A landscape with many peaks, sampled at points; each row gives a point and its height.
A climber steps from a point to the highest of its 3 nearest points, and stops where none of them is higher. Distance is the straight distance between rows; heights are no part of it.
gerav: [  5  22 -20  -1 -24  32 -13 -12 -25 -16  31 -37 -25  16   9  -4 -60 -30
 -13  -5 -46  21  31 -22]  height 59.4
Lat: [  5 -15  39 -28  51 -37  -9 -18  25  21 -25   7  54  17 -39  10  19  54
   8   0   2  14  11 -36]  height 36.0
nerod: [  1 -27  17 -14  25  14  41  14  12  43  -9 -13  58  27 -45  41  29  26
 -20  -5   6   7  -2 -21]  height 60.3
dezik: [ 18  -7 -22 -12   6 -42  14  14   9   6 -17  37  -7 -27 -17  16  21  25
  -7   7  43 -43   2   7]  height 56.3
palil: [  6  -9   2 -11  20  -8   8  10   1  37  -8  -7  31 -10 -44  21  20  39
 -24   5  34 -16  12 -15]  height 48.1
lopal: [ 12   5 -24  26 -29  -3  -1  40 -13 -23  10  19 -23 -28  38 -10  -1 -37
  -2  12  21  -6   2  18]  height 44.8
pigu: [-14  -5  44 -16  36  -9   2 -12  27   8   3 -11  50  28 -20   3  41  35
  40 -22 -13  18 -33 -16]  height 47.5
Febus: [-34  33 -14  -6  -4  26  -6   6  -3   3  32 -52   0  28  -4 -11 -34  15
  -7  -6   5   8 -21   1]  height 56.8
nivir: [ -5 -15   3 -13 -12 -23 -27 -10  10   1   9  27 -10 -16  16 -14   9 -18
  19   7  -8  -3   3  10]  height 84.7
Kopa: [ 39  -7 -36   3  29  -6  54  17  24  12 -40  49   9  -5 -43  54  45  30
 -19  -8  37 -48 -12   7]  height 52.9
leken: [ -3 -12  10 -28  26 -37 -21  -7   8  26 -16  14  28  -6 -32   7  10  40
 -12  11  19 -15  22 -17]  height 71.9
gomo: [ -1 -21  29 -18  26 -41  -8 -16  22  17 -13  13  29  -5 -28  -4  33  39
  12  -5   7  -7  -6 -12]  height 48.8
lofu: [ 36 -17   1 -24  44 -45  24 -15  27  16 -54  49  22  13 -39  26  45  60
  -6  -6  22 -26   5  -2]  height 51.7
ref: [ 13 -30  12  -5  26 -11  30  -3  24  31 -27  14  43  11 -45  41  53  31
 -11  -8   7 -18  -9 -15]  height 63.8
zun: [  6  33 -40   0 -26  29 -31  32 -16 -13  30 -53 -12  24  34  -1 -76  -1
 -38  -7  -6  23   6 -33]  height 55.8
Tir: [ 14  -8  36 -17  -5 -22 -25 -19  29 -15   0  53 -40  -7  40 -13  18  -7
  39 -16 -21   1  -6  26]  height 37.6
seb: [ 30  -7  13 -32  17 -55  16  -7  31   1 -33  37  -9  -4 -10  17  36  36
  14 -17  21 -42 -19  15]  height 50.2
motis: [  3   8   6   3 -10 -11 -13   5  31  13   8  26 -31 -12  32 -28  29   3
  13  -7  14 -21 -22  37]  height 35.9
tum: [-33  21 -15  22 -12  23 -22   4  -7  -5  25  -6  -3   7  17 -28 -25  -8
   1  10  -7   8 -13  19]  height 68.0
Pepo: [-11 -10  26 -21  16 -28 -24 -15  25   6   0  18  20  -6 -12 -14  12  18
  16  -3  -8   4 -15 -10]  height 44.1
zomeg: [ -8  -5   6 -11  11 -12   2   5   4  30  -8  -8  28  -8 -36   5  13  28
  -9   5  16 -10   3 -11]  height 53.3
mebuz: [  2  14 -28  74 -25  53 -14  21 -24 -46   3   8 -39   3  59 -29 -22 -56
 -12   6  -8  25  14  15]  height 71.2
nodit: [ 27  -4 -10   9   4 -22  28  17  17  14 -19  19 -17 -16  -6  15  49  20
  -2 -14  34 -43 -34  29]  height 36.9
lilog: [ 19  -9   6  13   9 -14  26  -2  26  17 -15   7   3  -7 -13  18  69  10
   3 -15  16 -26 -41  21]  height 47.3
vog: [-40   7  25  -6   8   6 -29 -32   8  -2  27  10  -7  23   8 -20   7  11
  27  -4 -21  11 -19   6]  height 45.3
gobid: [-13  15 -24  37 -32  29 -29  16 -26 -16  12  -8  -7 -13  32 -20 -34 -41
  -8  17  -9   9  -3  -1]  height 74.8
Sep: [ -9   7  -4  31 -21  37  -7 -22 -28 -20  19   2 -29   0  21 -21 -21 -48
   5  10 -42  18  20   5]  height 80.3
ronak: [  3  17 -14  52 -23  41  -8   3 -35 -32   4 -13 -27 -10  36 -17 -35 -54
 -14  14 -29  18  16  -6]  height 77.2
nudi: [ -7  -9  32 -49  23 -27 -37 -15  14  13  -1   6  32  -3 -16   2 -30  38
   4   5  -7  18  34 -35]  height 85.1
todo: [  2 -19  -9  31   2  13  44  20  16  24 -18  -4  25  -2 -19  28  53  10
 -19 -12  15  -7 -38  21]  height 59.5
sudi: [ 17 -15  11 -35  -6 -53 -13  -7  18 -12 -21  42 -18 -22  11   3  24  16
  21  -1   0 -19   0  10]  height 50.1
gose: [-29   1  31  -8  27  32  19 -11  13  11  15 -27  27  48 -10  -9  37  15
  34 -29  -3  17 -35   4]  height 48.2
rula: [  4 -24  23  -2  18 -15  27  -8  29  29 -18   6  32  14 -27  24  59  28
  11 -12  -1  -2 -28  -2]  height 58.4
Paka: [ 27  17 -23   3 -26  28 -21  15 -24   0  16 -44  -8  -5  14   5 -65 -22
 -33   4 -24  23  53 -44]  height 55.9
somu: [  2 -27 -11  13   9  15  40  15  13  27 -14 -15  47   6 -23  46  41   9
 -24 -10  15  -1 -25   2]  height 65.1
figom: [-36   5  15 -13 -10  11 -29 -23   0  -5  28  12  -7   6  12 -24  -5  -7
  25   1 -26   9  -7   3]  height 48.6
leg: [  3  -7  22 -48   2  -9 -28 -15  -8   7   3  -5  14  -7 -10  -2 -47   3
   0  11 -29  19  47 -34]  height 50.7
Kupa: [-47  22  28 -23  25  13 -19 -24   2 -15  37 -20  11  40  -3 -23   4  25
  30 -19 -10  12 -24  -2]  height 47.2
mur: [ 42  -6  12 -34  32 -67  22 -17  33  -3 -54  52  -2   3  -6  26  37  52
  10 -14  20 -43 -15   6]  height 46.6
telan: [-38  23  -3  22 -22  57  -8 -33 -28 -32  37 -15 -30  30  30 -15 -46 -25
  -8   8 -56  23  24   4]  height 65.2
Kalaz: [-43  21  19 -33   1  16 -27 -36 -12 -24  49 -11  -8  36  12 -13 -36   1
  14  -7 -39  20  -1 -18]  height 49.7
faz: [ 13   6  -7  21  -6  -5  14  26  20  21   1  10 -24 -14  12  -2  43   6
  -3 -13  33 -32 -35  37]  height 21.9
gari: [ 27   1   0  13  -4  -7  22 -13 -17 -39  -5  14 -52 -27  11 -24  -6 -58
  25   9 -17   4  39   0]  height 71.3
Roz: [ 19  14 -20  10 -24  15 -22  34 -30  -3   5 -16   8 -22  14   6 -49 -20
 -33  17   2  -1  21 -24]  height 74.3
gego: [ 16   5 -34  11  -5 -25   6  30   2  -7  -8  20 -10 -33   0  11  15   7
 -11   5  49 -30 -14  11]  height 50.6
tif: [-28  -2  17  -7  20   9  14  -6  12  16   4 -32  32  20 -21  -6  36  15
  13 -13   2   1 -34  -2]  height 48.5
munim: [ 31   8 -18  41 -18   6  15  21 -36 -49  -8   0 -34 -38  24 -16 -10 -66
   5  19  -6   8  31 -11]  height 72.1
ditof: [ -6  -1 -11  25   3   1  13  16   4  21  -6 -23  19 -12 -19   2  23  11
 -17   0  28 -12 -25   9]  height 48.4
sogeb: [-19 -14  39  -1  28  23  27  -3  21  17   2  -3  41  52  -7   9  60  21
  41 -28 -21  27 -41   7]  height 47.7
Mos: [  9   2 -35  11  -8 -22  -5  39 -17  -5 -10  22   7 -36  -3  10   3   5
 -12  17  47 -25  -1  -6]  height 58.5
bar: [  8  13 -23   4  -9  -2 -22  39 -20  14   4 -20  28 -31  -9   5 -41   7
 -41  15  30  -8  19 -23]  height 72.4
bok: [  4  -9   0  -8 -15 -22 -12   0  15   7   6  31 -25 -24  28  -9  12 -15
  15  -1  -2 -13  -7  21]  height 62.2
pimu: [-39  23  -9 -14 -14  19 -24 -12 -15  -7  40 -35 -10  27  10 -14 -51  -9
  -3   6 -23  10   1  -5]  height 53.0
suf: [ 25  -8  36  -8  30 -59  -4 -15  35   4 -29  31  16   5 -13  13  44  45
  17 -21   4  -7 -32  -1]  height 45.4
lovon: [ -1 -12   7   5   8 -18  13  -4  27  22  -8   4   9  -1 -17   1  52  14
   2  -9  12 -15 -29   9]  height 53.9
Bupot: [  4 -10  20 -10 -12  -8 -22 -19   9 -14  15  40 -37 -15  29 -19  10 -21
  30  -5 -29  10   4  19]  height 54.5
rida: [-12  12  21  30   7  37  -3 -62 -27 -31  23 -12 -53   7   5 -24 -25 -37
   6  -1 -63  27  31 -14]  height 79.1
rameb: [ 23 -16   7 -11  -8 -12  -1 -18 -28  -9  -9   2  -5 -27 -13   2 -31 -39
  -1  19 -19  13  65 -24]  height 72.3
pek: [ 21 -23  24 -17  49 -36  13 -14  29  19 -45  38  42  23 -43  34  46  61
  -3  -7  12 -12  10 -12]  height 75.8
ruteb: [ -5  12 -10  -1   7  10   7  25  -1  27   5 -53  27  -3 -21   3 -21  26
 -36  -8  31  -3  -5 -17]  height 49.5
Pemo: [-24  18 -11   7  11  41  28  13  -1   6  19 -72  33  39 -13  11 -13   6
  -6 -20  16  18 -37  17]  height 77.5
risu: [ 28 -16  -6 -10  -8 -24   6 -13 -19 -16 -18  14 -24 -32  -1   4 -16 -40
   8  20  -6  -2  50 -12]  height 71.7
riboz: [ 25 -18 -17 -27  -5 -44   7   7  -2  -8 -24  49 -19 -28   2  19  -4   7
   6  18  21 -27  25  -3]  height 66.8
dugus: [ 13 -19  38 -17  51 -41   5 -12  29  24 -43  26  51  22 -40  26  34  59
   9  -5   1   5   8 -25]  height 51.0
rupu: [  9   2 -15  16 -24  -5 -12  24 -33  -5   7   2  -7 -29  12   2 -31 -39
 -16  24   9  -2  20 -15]  height 74.9
fak: [-32  29 -25  43 -13  36 -22  23  -6  -8  12 -19   1   7  22 -30 -20   1
  -7  -3  14   7 -26  28]  height 45.0
Leze: [  5  -5  -6   9 -15   3  -7 -10 -30  -7  -2  -4 -12 -24   6 -12 -23 -44
   8  13 -26   9  26  -6]  height 76.2
paza: [ 21  -8  -6 -23   0 -48  13   2  21  -6 -15  42 -26 -17   3  17  26  23
  12  -2  26 -33  -8  18]  height 53.7
Sopom: [-36  13   4  -4  -8  15 -30 -10   1  -2  26  -9   1   6   1 -26 -11   6
  11   4 -10   4 -21   7]  height 52.2
zusem: [ -7  -5  10  24   7   9  13   3  31  30  -1   5  -6   3   1  -7  57  15
  13 -21  11  -6 -40  38]  height 22.4
rad: [ 10  14 -18 -14 -17  10 -22  24 -24  16   6 -13   8 -14   2   5 -50  -6
 -29  22   2  -4  44 -26]  height 73.7
kom: [ 18 -15   0  22  -8  20  59  23  35  31 -20  25  -4   8  15  39  72  12
 -11 -35  12 -24 -49  56]  height 14.9
potep: [-21  17 -23  56 -26  44 -30  25 -20 -28   9  -5 -21   6  48 -31 -34 -21
 -16   8   1  24 -13  31]  height 63.4
Pup: [ -9  -3  17 -35  16  -9 -20   6   1  31   1 -12  20  -4 -27   6 -13  34
 -13   5  10  -2  30 -24]  height 37.4
Dulez: [ 21 -15 -15  13  17 -13  39  10  15  27 -20  19  22  -8 -43  39  46  22
 -19  -4  36 -30  -9   4]  height 63.3
Fogo: [ 23 -15  19 -22  40 -58   7 -19  35  15 -40  36  16   2 -27  19  34  53
   9   0  16 -15  -6 -12]  height 51.5
vep: [ 34 -15  -8  -8 -21 -30  19  -1  -5 -31 -13  30 -32 -27  15   9   7 -35
  19  14  -3 -12  26   9]  height 64.4
kap: [ 23 -20   6 -10 -15 -26   2 -24   1 -22  -4  29 -35 -21  16  -1  10 -34
  23   6 -15  -1  15  10]  height 60.6
Rafur: [-12   9 -13  15  -5   9  -2  19  -3  14   7 -31  20  -9 -14  -8   0  16
 -10   4  22  -4 -19   2]  height 45.5
Lup: [-10   2  -1  28  -5   6   3   3  20  20   8  -1  -5   0   1 -17  42   7
   3  -9  23 -13 -40  30]  height 20.0
Zimez: [ 26 -22  18 -12   4 -13  -2 -37 -14 -18 -26   1 -11 -15 -10  -8 -25 -31
   4  11 -23  24  60 -26]  height 71.8
fof: [ 18  -2  20  10   9   7  26  12  43  25 -11  21 -15  -1   2   7  61  18
  12 -27  12 -31 -38  47]  height 30.7
genad: [ 14 -27   0   8  10  -4  38   7  25  34 -22  15  35   6 -28  43  51  11
 -14  -8  14 -19 -23  -6]  height 70.6
datuf: [  2 -16  -4  -3  17  28  51  41   7  46 -11  -7  69  20 -43  66  20  24
 -40   2  11   1   8 -12]  height 58.7
lem: [-36  28 -24  11 -16  29 -24  14 -16  -2  34 -41  -4  22  16 -15 -57  -5
 -17   1  -8   7 -14   0]  height 54.2
popem: [ 30 -19 -17 -54   9 -60  17 -10  15 -15 -43  52 -20  -9   0  25   2  34
  10  15  32 -40  19   9]  height 63.2
mun: [ 49  -2  15 -45  41 -71  23 -18  26 -18 -68  66   1  25  11  26  11  75
  13 -11  22 -37 -20   5]  height 43.2
vepil: [-12   1   0   3  11  13  25  11   4  26   0 -47  37   8 -34  12  17  17
 -10 -14  23  -1 -18  -9]  height 73.9
Kisap: [-39  11   8 -20  -9  11 -27 -11  -4   1  34 -16   0  20   1 -22 -33   3
   8   4 -23  10  -8 -15]  height 50.9
mifin: [  2 -14  26  17  13  10  22  -1  34  26  -6   6  10  16   1  -2  68  17
  20 -21  -1  -1 -39  30]  height 20.9
vek: [ 43  -6  -8 -45  39 -59  30 -12  35 -14 -63  65  -5  12 -12  32  22  65
  10  -7  31 -52  -5   7]  height 43.9
rom: [ 32 -11  34  -3  27 -41  22  -9  36  15 -32  31  10  10  -8  15  67  39
  15 -28  -4 -25 -36  21]  height 37.1
noza: [-32  45 -33  18  -1  36  -3  22  -3 -21  25 -71  -7  47  13  -5 -44  15
 -19 -14  17  16 -26  19]  height 59.2
dela: [  2  -7  -9  17  11  16  34  27   6  32  -9 -26  47  -4 -33  31  18  21
 -26   1  22   1  -6 -15]  height 68.3
gik: [-18 -35  12   7   9  18  35   8  23  29   0  -7  37  32 -12  29  56   3
   9 -19 -12  10 -42  16]  height 49.4
mera: [-47  15   8  -7   6  23  -8 -13   2   2  31 -32   9  23  -3 -19   1  16
  16  -6  -4  13 -27   4]  height 49.2
lilif: [  1  -3  -8  -7   2 -20 -12  15  -4  23  -5   4  18 -19 -23   4   1  20
 -18  15  29 -19  18 -21]  height 59.8
nolun: [ -4  -3 -13   3 -11 -20 -11  21  -7  12  11   7   5 -32  -5  -5  -9   2
 -13  16  31 -11  -1   2]  height 65.7
dozem: [-48  29  10 -10 -17  35  -5 -42 -24 -32  52 -13 -31  48  27  -5 -48  -6
   8   0 -47  22  11  -5]  height 57.3
kego: [ 22   2  37 -23   8 -32  -8   5  38  14 -16  40 -26  -1  13  -7  41  28
  26 -28  -1 -32 -33  35]  height 36.1
pored: [ 12 -10 -14  -4 -18 -18  -5  17 -23  -5  -1  15  -3 -36   2   1 -18 -20
  -7  23   4  -9  21  -7]  height 73.8
kuzov: [-31  35 -16  15  13  39  15   8  -4 -14  23 -67   8  52  -3 -10 -26  21
  -4 -22  21  16 -29  25]  height 65.8
lelo: [-22 -12  14 -17  15  33  35   9   9  17   7 -45  40  47 -18  32  24   3
   4 -30  -3  16 -31   3]  height 86.2
tuve: [ 31 -14  25 -30 -15 -28  -7 -13  13 -25 -10  46 -36 -13  34  -2  17 -18
  28  -3 -14  -6   5  31]  height 47.0
bobof: [-10  20 -21  28 -31  28 -31  32 -31 -24   9 -27   0  -7  29 -12 -52 -28
 -24  17  -7  14  -4  -5]  height 76.7
zuf: [ 38  -9  17  -3  13 -18  16 -51  -4 -49 -22   6 -50 -23   3 -25   8 -48
  20   1 -26   8  38   2]  height 69.3
nus: [ 28 -11  28 -37   0 -54  -6  -3  26 -14 -20  46 -25 -12  21   9  19  19
  30  -6  -3 -27 -19  26]  height 46.8
Nep: [  8  12 -19  52 -26  38  -4  13 -13 -27   2  22 -41  -8  52 -32 -15 -54
   4   7 -10  17  17  21]  height 62.8
bosud: [ 44  -8 -31  19 -26 -16  23  47 -29 -48 -18  20 -14 -39  23  25 -12 -35
 -10  30  14  -2  32 -18]  height 66.1
fisa: [ 29 -28  -5 -23 -17 -36   8 -11  -5 -16 -26  42 -16 -24   1  12 -12 -18
  15  20   5  -8  43  -5]  height 70.2
lizi: [-16  11  21   0  -1  31  -3 -53 -23 -17  24 -24 -31  13  -4 -11 -39 -23
  -2  -6 -60  29  32 -29]  height 69.2
toges: [ 13 -36  19 -34  11 -63 -20 -25  15  -7 -39  49   3 -13  -3  10   4  35
  10  13  10  -5  24  -6]  height 40.7
Bana: [ -4  11   4 -37  -5  -4 -26   0  -5  25  17 -18  14  -7 -13  -5 -40  16
 -15   8  -1   1  34 -31]  height 53.4
Dezif: [-22  -6  16 -39  -4  -4 -29 -30  -9  -6  13  -5   0   5   2  -5 -40 -10
  14   4 -38  21  19 -28]  height 41.9
ger: [ -1   7 -16  24 -11 -10  -1  23   6   4   3  16 -20 -19  23 -16  15  -8
  -4   5  38 -15 -21  25]  height 23.2
Vefa: [  7  24 -20  21 -31  39 -21  10 -37 -21   9 -35  -9  -4  21 -11 -57 -39
 -32  12 -23  16  12 -21]  height 75.0
guso: [ 23  -5 -27   9 -18 -14 -10  28 -27  -5 -13  19   0 -29   2  13 -25  -8
 -17  33  33 -15  36 -20]  height 72.2
mosek: [  3   2   3 -25 -15   5 -24  -9 -13  13  11  -7   2 -15  -5  -2 -54 -14
  -5  10 -28  14  50 -30]  height 57.8
kupo: [ 12 -18  34 -13  40 -40  17 -16  23  21 -27  11  47  16 -33  18  46  47
  18 -21  -8   5 -15 -15]  height 53.5
funu: [ 38   7  -7  23  -4 -16  24  -3 -32 -32 -11 -10 -28 -36  -8 -25 -12 -53
   2  17  -6   1  57 -21]  height 72.5
vur: [ 16 -15 -30  -9 -14 -38   3  18 -17  -9 -14  38 -14 -37   4  25 -16  -4
   0  25  28 -23  35  -4]  height 69.4
gokaz: [-19  20  -5 -16   3  10  -9  10   1  23  19 -45  17   4 -15 -12 -23  23
 -10  -6  10  -1  -6 -15]  height 51.6
Gugog: [ 14   0 -20  24 -25  10  -5  17 -33 -20   1  -9  -7 -32  14  -7 -30 -57
  -8  21  -6   6  27 -15]  height 75.5
Sozu: [-36  46 -28  32 -13  43 -29  25 -11 -27  26 -45  -7  31  27 -20 -58   4
 -17  -5  12  16 -25  25]  height 54.0
Dedo: [-28  11  -7  20   3  23  -1   4   9  14  12 -27  12  10  -4 -21  14   9
   6 -10  12   4 -35  17]  height 48.3
gipu: [ 55 -18  21 -21  13 -43  41 -44   2 -54 -43  14 -50 -18  -1 -10  -1 -24
  16  14   0  14  57 -12]  height 66.3
Dap: [ 11  -6  -5  -4  -5 -35  -1   9  10   3  -3  27 -13 -24   8  -4  25   7
   9   3  21 -27 -19  21]  height 47.8
saget: [-16  -6  10 -23  -4 -17 -34  -7  -1  10  12  -3  16 -10 -17 -16  -8   7
   4   9  -6   8   8 -17]  height 39.8
Gune: [-49  37  -7   4   0  37  -6  -4   1 -14  31 -49  -4  36   3 -18 -32  17
   0 -13  14  13 -25  17]  height 59.7
bir: [ 21  -1 -23  19   6 -21  30  26   8  11 -11  15  -2 -26 -13  21  49   6
 -16  -5  41 -39 -28  14]  height 40.4
Buv: [-16 -17  27  -6  22  18  23   3  18  18   4 -18  43  35 -21   3  49  13
  20 -20  -7  16 -38  -6]  height 49.6
mozon: [ 24  -4  30   2   0   3   4 -35  11 -33  -5  41 -57 -10  35 -16  13 -39
  34 -11 -31  11  20  24]  height 37.5
tig: [  7  -9  -7  -1 -14 -24  -7  12  -3  -1   2  25 -18 -26  10  -5   8 -21
   1  10  20 -27  -5  14]  height 48.0
Ven: [  3 -17  18 -15  36 -17  13  -2  14  31 -31   4  43   5 -48  25  34  47
 -13   3  11  -5  22 -24]  height 45.6
gomop: [ 13  -6  19  -7   6 -30   4  -7  35  11 -13  24 -17  -4   4  -5  56  19
  13 -18  16 -30 -34  28]  height 42.1
siki: [-27  24 -12  30   3  34   5  13   2   0   9 -52  18  15  -2 -13  -9  12
 -12  -8  20  17 -43  25]  height 58.3
kifi: [-45  15  14 -10  23  31   1 -17  10   7  22 -31  17  39  -9 -14  15  20
  23 -19   4   9 -28   1]  height 47.6
Foloz: [ 22 -19 -12   5  25 -14  26  -2  12  28 -33  21  31   2 -46  29  42  36
 -21  -2  27 -24   2  -9]  height 59.6
Teg: [-28  -1  22  -7   0  22 -19 -41 -11 -15  25   5 -20   4   9 -18 -22 -29
  19   2 -53  26  14 -11]  height 56.5
mafev: [-20   9 -10   9 -22  20 -27  -4 -23  -5  22  -4 -11  -6  17 -16 -32 -27
  -2  15 -21  11   1   0]  height 72.6
dafot: [ 25  -7  -2   9 -23  -6   4   0  -3 -22   1  33 -44 -32  31  -6   4 -45
  19  13  -7  -6  14  24]  height 51.2
dazi: [-16  28 -23  44 -30  52 -30  19 -24 -35   7 -26 -17  20  38 -16 -56 -26
 -28   9 -21  23  -7   9]  height 73.3
lik: [ 44   4 -16  20 -14   5   4  13 -46 -30 -21 -11 -19 -34   3  -4 -27 -48
 -18  17  -4  10  61 -33]  height 73.1
pofo: [ -6 -10   4  -9  11 -32 -16  -1   7  22 -12   3  12 -17 -24   2  21  24
   0   5  21 -20  -6  -6]  height 54.3
Nezit: [-13  -3  -6  29   4  23  23  18  13  22  -1 -31  27   8 -13   8  31   9
 -12  -6  21   7 -43  19]  height 53.1
tikis: [ -5  -2  24   3   9 -14 -10 -15  33  16   1  13   1   2   2 -17  50  25
  19 -20   0  -2 -36  20]  height 49.1
vas: [ 20 -18  34 -28  18 -50 -23 -19  31  -4 -19  47 -13  -9  10  -3  17  18
  21  -8  -8  -6 -24  12]  height 45.8
Bab: [ 32 -37  21 -38  -2 -54   0 -27  14 -25 -24  43 -22 -16  15   8   2  -4
  25   8  -6   6  28   3]  height 56.7
lozet: [-11   0 -13   0 -23  -1 -20   2 -15   3  13  -7   5 -21   6  -8 -25 -16
  -5  13   3  -3   2  -2]  height 70.3
bibot: [-29 -26  -1 -21  12  39  45  26   5  21   5 -37  57  55 -14  39   8  -2
  -3 -23   4  24 -35  14]  height 89.5
natuv: [-27   0  -6   5  14  49  43  17   1  17   6 -57  39  46 -13  16   5  -1
   0 -21   7  19 -36  20]  height 85.4
disi: [-33  23   8  18 -10  55  -4 -41 -35 -33  38 -16 -43  31  18 -19 -38 -24
  -5  -4 -64  24  30  -7]  height 70.1
Mak: [  9  -9 -10 -18 -11 -13 -19  15 -19  16  -1  10  15 -28 -11   8 -26  -1
 -16  21   4  -6  37 -20]  height 73.0
rora: [ 13  -5 -21  -4  12 -21  18   6   7  23 -19  19  11 -18 -36  18  38  30
 -13   2  31 -31 -10   2]  height 59.3
Nozu: [ -3  -7   5   6 -18   2 -19 -20 -11 -11  13  18 -22 -12  18 -17  -7 -39
  15  11 -27  11  14   5]  height 79.3
Zop: [ 10 -13   1 -24  24 -45  -2  -6  11  14 -31  34  14 -12 -32  15  23  46
  -5  12  28 -27  17  -9]  height 49.3
dukof: [-13  22 -17   5 -11   9 -18  30 -14   8  13 -41  22 -10   9  -5 -37  11
 -27   7  19   2 -10 -14]  height 56.0
dinu: [-40  23 -24  42 -24  39 -24  15  -7 -17  25 -11 -12  15  35 -30 -41 -12
 -12  10  -5  11 -18  28]  height 60.9
tev: [ 12 -23  -1 -22  -9 -36 -11 -11  -5   2 -11  32  -7 -27  -4  -3  -4 -10
  16  18   7  -3  26  -5]  height 69.5
sani: [-31   3  15   7   4  16 -18 -14  19  11  22  11  -7  15   9 -35  23  16
  20  -9   3   4 -25  20]  height 41.5
fidak: [ 40   5  -9   8  -8  11  -6 -10 -37  -9  -9 -17 -12 -29  -2 -10 -45 -43
 -11  17 -22  14  59 -31]  height 72.7
vegok: [ -5  -5  22 -23  30  10  26  11   6  31  -6 -27  56  26 -44  25  32  35
 -10 -14   4   3   6 -29]  height 66.7
Sol: [-26  32 -22  26 -26  47 -19  -1 -35 -27  29 -29 -19  26  33 -18 -63 -28
 -16  10 -32  23   3   3]  height 70.0
ges: [ -3   4 -15  27 -26  13 -18  22 -22 -16   6   7 -20 -17  33 -19 -23 -41
  -6  15  -5   4   0   7]  height 71.5
vor: [ -3 -20  10 -16 -14  -4 -20 -28 -15  -8   8  15 -13 -14   3  -6  -8 -34
  13   9 -35  16  25  -8]  height 74.0
gid: [ 36  -1 -20  27 -24   8  -9  32 -38 -33 -17  -5  -3 -26  22   6 -35 -47
 -23  26   3   3  35 -21]  height 74.4
Kame: [-37 -24  20  -5  17  35  30   9  13  22   8 -17  47  62  -3  18  47  -1
  23 -27 -14  24 -43  16]  height 47.9
keta: [-14 -11  23 -42   9 -18 -38 -21   5   4  13  -5  14   1 -13  -4 -23  16
  11   9 -23   9  14 -32]  height 39.6
donog: [-11  42 -44  12 -33  38 -17  15 -19 -38  39 -49 -23  48  36   1 -80 -11
 -31  -3 -21  32   3 -12]  height 51.3
dilaf: [ -3   7  -3  -1  10  13   9  26  -5  41  -2 -32  35  -3 -38  18   4  27
 -29  -3  28  -5   7 -15]  height 59.1
rin: [  0  -1   0  24 -12  27  -8 -30  -9 -16  13  23 -42  -8  29 -20  -9 -38
  23   0 -37  13  17  12]  height 88.9
zisi: [-48  18   5  -6 -10  39 -20 -22 -13 -12  36 -10 -15  22  18 -12 -29  -5
   9   9 -28  16  -2   4]  height 51.1
ginu: [ 17 -11   7   1   2   6  -7 -37 -28 -21  -2  -5 -29 -22 -10 -16 -20 -49
  13  10 -33  21  45 -19]  height 75.3
Vapim: [-25  14 -10  17  -6  12 -22   6   0   5  12 -10  -1 -13  10 -26  -3  -2
   3  10   3  -4 -23  11]  height 59.0
libez: [-12  14 -24  40 -18  20 -15  34  -2 -14   9  12 -18 -11  47 -25   0 -15
  -2   2  24  -4 -24  39]  height 4.4
gib: [  6   2 -22  38   0   4  21  20   5  22  -9 -10   3 -20  -6   9  42   2
 -11  -9  39 -10 -37  22]  height 38.1
geped: [ 12   0  13  28  -2  17   3 -44 -18 -30   7   5 -57 -14   5 -34  -4 -58
  12   1 -41   9  34  -4]  height 79.5
Biboz: [  0  37 -32  -3 -20  17 -25  31  -8  10  20 -44  15   1  15   3 -63  12
 -41  -3  13  11  12 -32]  height 54.4
Barun: [-30   8  27 -34  22  -6 -20 -16   4   4  19 -16  26  15 -19 -14  -7  23
  24 -15  -8  10 -14 -26]  height 43.6
mezam: [-23  31 -17  12 -23  43 -11 -17 -33 -24  41 -31 -27  33  20  -8 -59 -23
 -12   4 -49  20  14 -13]  height 65.0
Kalif: [ -1  30 -29  -7 -26  22 -24   5 -22  -4  35 -39  -9  17  22  -3 -69 -15
 -16  -2 -19  22  25 -36]  height 57.2
fanog: [-20  -2  -2  15 -16  13 -17   4  10   5  19  29 -32  -7  36 -26   7 -13
  16   2   3   1 -10  32]  height 71.4
difop: [ 40 -27  18 -16  -6 -35   7 -28  -5 -33 -21  27 -31 -24   7  -8   2 -40
  21  16 -15   6  36  -3]  height 66.0
zuz: [-23  19 -19  19  -9  18 -21  17  -7   5  16 -28   6  -4  12 -18 -28  -3
 -21   4  10   0 -25  10]  height 60.7
suz: [  0  13  -2 -21 -15  24 -14 -33 -25  -5  17 -25 -21  -2  -6 -13 -54 -29
  -4   1 -46  21  42 -35]  height 61.0
Pipo: [-11  -7  11 -20  10  28  38  17  -2  31   5 -46  53  33 -36  33  13   9
 -15 -16  12  16 -14 -10]  height 81.8
gazuf: [ 32 -13 -15   7 -11 -20   8   3 -32 -23 -17  19 -22 -33  -1   1 -15 -44
   1  25   2  -1  54 -16]  height 72.0
debeg: [-20  43 -36   9 -23  34 -28  25 -19 -21  25 -47  -7  20  28  -7 -64  -5
 -33   5  -4  21 -15   0]  height 54.1
zino: [-20  -9  10  13   8  27  28  -2  17  25  -4 -20  24  27 -15   7  51   6
   4 -16   8  11 -40  17]  height 50.8
vav: [  4   8   3  48  -4  32  14 -36 -13 -38  11  20 -75 -10  21 -42  -4 -51
  18 -10 -26  11  30  15]  height 75.1
Bemik: [-20 -28   0 -13  10  24  54  32  13  39   0 -19  62  35 -26  52  23   3
 -20 -15   4   7 -27  -1]  height 87.0

For each start below, name the point where the climber stops.
dilaf: bibot
Biboz: bobof
zusem: genad
toges: rin
saget: rin
Kisap: bibot
gego: rin
zisi: bibot
mifin: genad

Call two points neighbours if one is among the 3 nearest of the other. Go from one point of each pair to the other, from neighbour to neighbour, staying as high as possible. Name the lowest point that can't be avoided.
tum, bibot: debeg
tum, nudi: leg
rin, pek: dugus
leken, tum: pofo
genad, bibot: somu
bobof, rin: Vefa

Write out the way that a climber takes from each point below.
debeg: zun, Kalif, gerav, mezam, Sol, dazi, bobof
Mak: pored, rupu, Gugog, Leze, Nozu, rin
gokaz: Febus, Gune, kuzov, Pemo, natuv, bibot
funu: lik, gid, Gugog, Leze, Nozu, rin
munim: Gugog, Leze, Nozu, rin
lozet: pored, rupu, Gugog, Leze, Nozu, rin
